Points, in no order, along strands that fork, close into loops and pass close to each other.
Points whose rows are less than 89.9 apart are linked; no others are. Some points are linked to none.
J229: [-36  15  19 -51 -29  31 -11 -20 -29  -8 -30 -17  16 -18   4  -9  -4  24
   8  19   2]
J848: [-39 -19 -10   6  19   5  12   5  19  38  13  34 -27   6 -28   2  32  15
  53  -6  12]
J739: [-47   3 -28 -33 -25  39 -12  21 -36  31 -29   9  10  19 -44 -26   8  44
 -17  26  -2]
J264: [  4  21  -4  30   3  26  -8 -16  34 -14  17 -26 -29  16 -35  -7   5 -36
  -1   2   5]
J35: [ -9 -36  13 -16  -2   5   1 -13 -49  39 -40  -3  -5  16   3   5 -41  25
 -54  25 -28]
J365: [-25 -10  39   9 -21   4  -9  -8  -7  45 -35  12  11   6 -23 -38  -1  21
  -8   7 -12]
J170: [ -4   0  17   0  22  12   1  11 -47  27 -24 -20  28  30  -3  -6 -10  10
  13   5 -18]
J259: [-12 -20 -15 -16 -14  10 -17   7 -11  26 -54 -24   2 -21  49  41 -40  43
  14  24 -28]
J614: [  5  25  12  -6 -35  17 -33 -22  -3  16 -35 -28  36 -12 -18 -35  13   0
  44  -1  -4]
J955: [-25   3  24  31  24  10  17  -7  30  48   6  39 -27   6 -18 -13  -6  10
  50 -20  13]
J192: [ 11   0 -20  29 -35  17 -21 -12   9  17  -2  -9   3  25  12   5 -35  37
  14 -20   0]
J508: [-10  32  80 -13  -2  -5  27 -25 -14  13  -6  -3  23  22 -11 -19 -22 -15
 -15   8 -14]
J261: [ 27   2   1  20 -16  10 -16 -10  36  26  -9  16  -1  -6  18  23 -48  40
  46 -26 -13]
J19: [-10  24 -24  -4 -17  -1 -24  24  41  18  -5  17  -2  36 -24  13  28  39
  14 -24  11]
J711: [-33 -48 -12 -20 -23  -3  20  -4 -19  12  12  -7   5   8 -21  -7  61   0
   4  27 -24]
J589: [ 47  22  -8  16  15  21   9  13  45  -6  11 -24 -34  48 -42 -23  16 -28
 -11 -16   5]
J28: [  5   9 -28   9  27  13   4 -41  31  -5  29  37 -63  13 -10 -38   4 -13
  13 -43   7]
J85: [-16  20  -9 -11 -29 -23   8 -17  24   3   5  17 -12  14 -14  -4  19 -11
 -31 -22  14]
J116: [-12  -2 -24  26  19  16  17   6   8 -48  29 -30  -8 -30  14  25  27 -43
  17  37   3]
J115: [ 11  -3 -37  25  -2  15  -9 -35  16   2  20  -6 -41  12 -26 -28  22 -23
  21 -12   8]
J485: [ -1   7  -9 -35 -38  32   5  27  10  -9 -11 -11  -5  31 -52 -39  42   6
 -47  32   4]
J174: [-15   7  35  18  -9  10  26 -31 -14   4  16  -9  -4 -26  -3  -5  24 -11
   2  16  13]
J817: [ -8   2  22 -29 -39  54  17  15 -20   0 -10  -1  -4  40 -44 -51  15  43
 -53  37   5]
J468: [-48 -32 -24 -25 -31  -3  -1  -9  13  12  13  21   4  25 -30   1  37  16
   4   7 -26]
J843: [ 55  25  16  30  45 -24  19   9  -9   1  12  26  17 -18  36   6 -50 -12
  35 -33   2]
J952: [ 50 -20 -27 -13  19   3   2   3  63 -35  10  11 -82  -7 -22 -10   2 -27
 -11 -41 -20]
J708: [-36 -34 -15 -15  -1 -18  -2  -6 -27 -30  14 -12  25  15  40  39  -4   3
  20  13 -23]
J408: [-20  23 -11  -2  19   5 -35  20  35   6  11  -6   6  20 -20  29  30   5
  44 -22  14]
J289: [  5  -6 -17 -28  27  24 -21   9   3  20 -51 -10   4 -20  58  61 -38  15
 -29  49 -34]
J133: [-24  10   2 -51 -25 -13  16  11  35 -48  21  -7 -10  16 -20  17  41  -4
 -61  15  -8]
J976: [ 10  16   8 -15  31  -4 -17  14  47 -38  19  -8 -20 -47 -10  11  39 -32
  30  -3  11]
J106: [ 16   1  24  12 -12 -25  14 -12 -58   5  -5  -9  26  -3   1 -25  -8 -42
 -27  -8   8]
J406: [-11 -26  35   6 -21  37  17  12  31  -3   5   0  -4   6 -27 -32  37  23
  38  38 -19]
J737: [ 16  38   2  13  33  -8 -16 -25  19  18   6  26   3   8 -14 -17   2 -21
  43 -48  10]
J842: [ 42  20   7  19   7 -11  42  13 -27 -22  41 -13  29  -8  -7  -7  20 -36
  15   7  15]
J294: [ 26   5 -12 -32   7 -14   4  -4  72 -31  18   8 -38  -4 -13  -1  31 -28
  10 -25  -4]
J152: [-12  24  16  45   8  19  -4 -20  16 -12  16 -22 -32  -9  -4   3   6  -4
   5  20  35]
J235: [-19  -4  11 -17 -14 -22   6 -24 -62 -10 -12 -13  44 -13   8  -9   2 -23
 -30  18 -15]
J813: [ 36 -38 -18  15 -15 -39 -29  -6  -2 -17  20  -2  11 -10  29   2  15  13
   8 -28  13]
J888: [ 17 -30  32  -1  -4  -4 -17 -26  21   9  -2  13   2   7  15 -13 -22  21
  51 -32 -21]
J36: [-35 -10  -6 -12  21   2   0   6  46 -12  18 -11 -22 -29  -8  26  47 -28
  59  12 -12]
J512: [ 30  13 -24  26  11   0 -16 -16  23  34  -7  31 -14 -22  24  14 -55   9
  31 -51   6]
J630: [-36 -27 -25 -17  -2 -30   2 -18  -4 -33  35   8  11 -10  22  16  21 -32
  13  -8 -16]
J742: [-16  54 -29  35  -3 -26 -17  -3  -3 -24  17  -5   3 -60  -7 -11  14 -57
 -12  14  41]
J7: [ 21 -28 -14  14  28 -26 -43  -1  16   1 -31 -11  19 -36  63  31 -49 -21
 -37  23 -35]
J430: [ 28 -25  -5  29 -24 -33 -13 -11 -14  -2   8   8   8 -32  32   2 -33   3
 -11 -31  13]
J599: [-65 -22   0 -19 -36  24   7  14  24  15  -3  42  -1  22 -23 -11  21  44
   8  31 -11]
J480: [  5 -38 -26   4  -7 -18 -43  -2   4  12 -51  -9   8 -32  53  33 -40  -4
   6  10 -26]
J786: [  4  31  60   5  17  11  34  -6 -35  19 -24  -3  13  17   3   1 -52 -15
 -30  14 -18]
J634: [ 61  32  -6  10   1   0   8  24  39  -9   8 -11  -5  39 -16  -1  26 -12
  -9 -32  48]
J545: [ 55  25 -22  10 -44   9  23   9  16  15   9  -3   4  15 -22 -29  33  -2
  -5 -11  27]
J131: [-13 -19   2  22  -9  17 -23 -15  -1 -25   9 -24  -5  34   7   5 -14  23
   2  -4  -3]
J18: [-41  15 -14   0  20  16  16  -7  20 -37  24 -17  -1 -37  16  21  13 -37
  56  24  -2]
J43: [-43  -8   2   5  18 -21   7  16 -21 -32   5 -10  35 -22  46  25 -32   7
  13  16  -5]
J777: [ 40  -3  -7  20   4   7  13  -2 -22  60 -41  -5 -25 -48  15  31 -25  13
 -40  12  18]
J834: [-42   8   9 -13  10  -7   7 -20 -26 -60   5 -35  10 -33  -5 -10  23 -56
 -39  41   3]
J319: [ 37 -10 -33  18  40 -29  -7 -15 -13  -5  27  38 -14  18  19 -13 -21 -16
   5 -63  17]
J773: [ 15  21   1 -15 -23   1 -33   8   6 -19  -8 -34  41   9 -18  -7  42 -16
  18   3 -11]
J724: [ 47 -31 -27  17  13 -14 -13  -6  -5 -23  32  18  -6   8  11 -12  18   5
  21 -61  22]
J587: [-33  -3  -5   4   1 -35  -2  -5   6  -4  23  20  -8   2  10  20   9 -12
   7 -27  12]
J338: [ -4  -6  32  13 -28  58  15  36  -6  -5 -16  11   4  25 -29 -49  15  46
  -3  37 -13]
J647: [ 28 -28  22 -10  15 -37  15  29 -11  11  -5   5   8   9  31  52 -42  32
 -54 -10 -24]
J362: [ 21 -21  16   4 -41 -16  30 -28 -11  15  17  17  -3 -12 -13 -30  30  -5
   6  -4  -2]
J626: [ 23   1  -9  12  33   0  26  17 -14 -24  45 -25  -3 -21  -4  12  34 -30
  14  17  25]
J829: [  9  -1  -6 -23  32   0  -4  20 -31  12 -36  -7  -5 -62  48  53 -49  22
 -29  46   1]
J127: [-20  31  12  15  34  -1   0  -7   7  51  -9  31  -2  -7 -18  -3 -26 -14
  40 -22  13]
J363: [ -2 -32  14  13  35 -32 -14  43 -31 -18 -16   1  12   1  32  39 -47  23
 -32  -5  14]
J713: [-59 -17  -7 -15 -17  43  -8  47   2  18 -27  35  -7  20 -18 -25  -1  67
   1  38   2]
J720: [-71 -12 -12 -49 -33  39 -28 -15 -23   1 -36 -22   7   6 -16 -33  12  28
  -3  35 -14]
J839: [ 12  40  16  33  34 -12  -7  15  -2 -17   6  -7  30 -20  30   1 -51  -9
  26 -14  17]
J494: [  0 -23  16  -4 -39  -8   5 -10  -8  35 -34  18   5  21  -6 -12 -21  17
 -34  -7 -31]
J858: [-19  -3 -14  15  40  12 -20  13 -13   8  -2 -28  -7   7  -7  24  33  -2
  39   7  24]
J605: [ 34   3  -6  32  11  -1   9  15 -52  68 -37  -9  -4 -46  -1  14 -20   7
   5   3  15]
J246: [-20   6  -7 -41 -29  28  -4  -2 -23  22 -47 -26  16 -39  18  21 -38  33
  14  37 -21]
J78: [ -6  14 -37 -18 -27   0  -9   8  69   9   0  30  -4  28 -37 -19  33   4
  -9 -20   2]
J818: [-40  -2  12 -19  12  11   7  26 -23 -13  14 -12 -25   9 -18  26  36  45
 -23  13  36]
J354: [ 66 -12  -5  33  -6 -32   3  -2   4  28  -4  32 -18 -39  36  16 -40  15
   1 -39   9]
J805: [-19  26  14 -58 -45  -4   3 -18  -7 -54  15  -9   9  14   8  12   3   9
 -61   7  -3]
J730: [ 42  -3 -30  22  51 -33   6  14 -35  10  17  39  11 -13  22   1 -29 -10
  19 -42   6]
J799: [  9  -2  30  15   8  -2  11  -3 -55  27 -36  -4   3   0   7  -4 -47 -16
 -51   9  -5]
J631: [ -9  49 -35  35   9 -22  -7   1  18 -46  38  -1  11 -28  12 -17 -10 -36
  -2  -7  41]
J979: [ 30 -21  33  24   2  -7 -10 -11  -6 -14  16  -8  12  32  28 -14 -29   3
  13 -26 -20]
J100: [-28  39  55 -17 -27   3  27 -15  -8  32 -13  17  18   6 -32 -31   0   4
  -2   7  -4]
J964: [ 25  -1   8 -16 -15  23  -9  11  39 -12   8 -17  17   9 -31 -23  39  12
  11  16 -18]
J607: [-18  -9   9 -34 -19  -7   6  -3 -24 -31  18  -4  23  23  22  26 -29  23
 -31   4 -25]
J680: [ 25  -9 -22  18  29  -9  -9  10 -14  44 -22   6 -11 -58  40  55 -26  -5
 -37  35  12]
J679: [  1  41 -13   0  37  -7 -44   3  37  18   1  -4  -2  28 -39 -13  24 -33
  36 -24  11]
J991: [-24  17  18 -32  -1 -20  -3 -10 -30 -35  -5 -19  20   5 -14 -15  28 -52
 -50  19   9]
J477: [ 60  23   0   6  -8  22  53   6  -8  -8  28  -9  12  27 -12 -31  21 -14
  19  -3   2]
J967: [ 20  25 -29  44  25   0 -10   2  -2 -45  25  -5  26 -15  35 -18 -27 -11
  26 -10  21]
J163: [  7   5  -5 -56 -39  13  25  27  24 -28   4 -20 -25  19 -36  -3  45   8
 -60  21  10]
J389: [ -4 -50  36  -4 -25 -21  37 -16 -22   1   6   8  13  17 -18 -13  38   0
 -16   6 -17]
J709: [ 22 -32 -26  -1  37  10  14 -29  25 -31  41  19 -82   6  -9 -23  13 -30
  -6 -27 -10]
J896: [-10 -25  15 -24   0 -37  17  18 -23   0   4  16   5  44  15  32  -6  34
 -42 -19 -12]
J209: [-13 -13   6  18  53 -18 -12  33 -21  -5 -16  -5  31   5  48  39 -60  -7
  -1   8 -18]

A fork is a point with three links, a tip a point with one. Leave the first point through the second and follow the links. Name the first fork or tip that comes.
J805 / J133 => J614
J261 / J512 => J742
J631 / J967 => J261
J152 / J174 => J259
J720 / J739 => J264
J614 / J773 => J607

How many points has the smallest loop of links through each point below? Write none if it is on no loop.
J589 => 16
J799 => 7
J888 => 5
J209 => 7
J19 => none

A tip is a point with one link. Name the tips that can be reached along the links from each point below, in the order of the rows.
J964 => J848, J614, J858
J152 => J7, J605
J967 => J742
J799 => J834
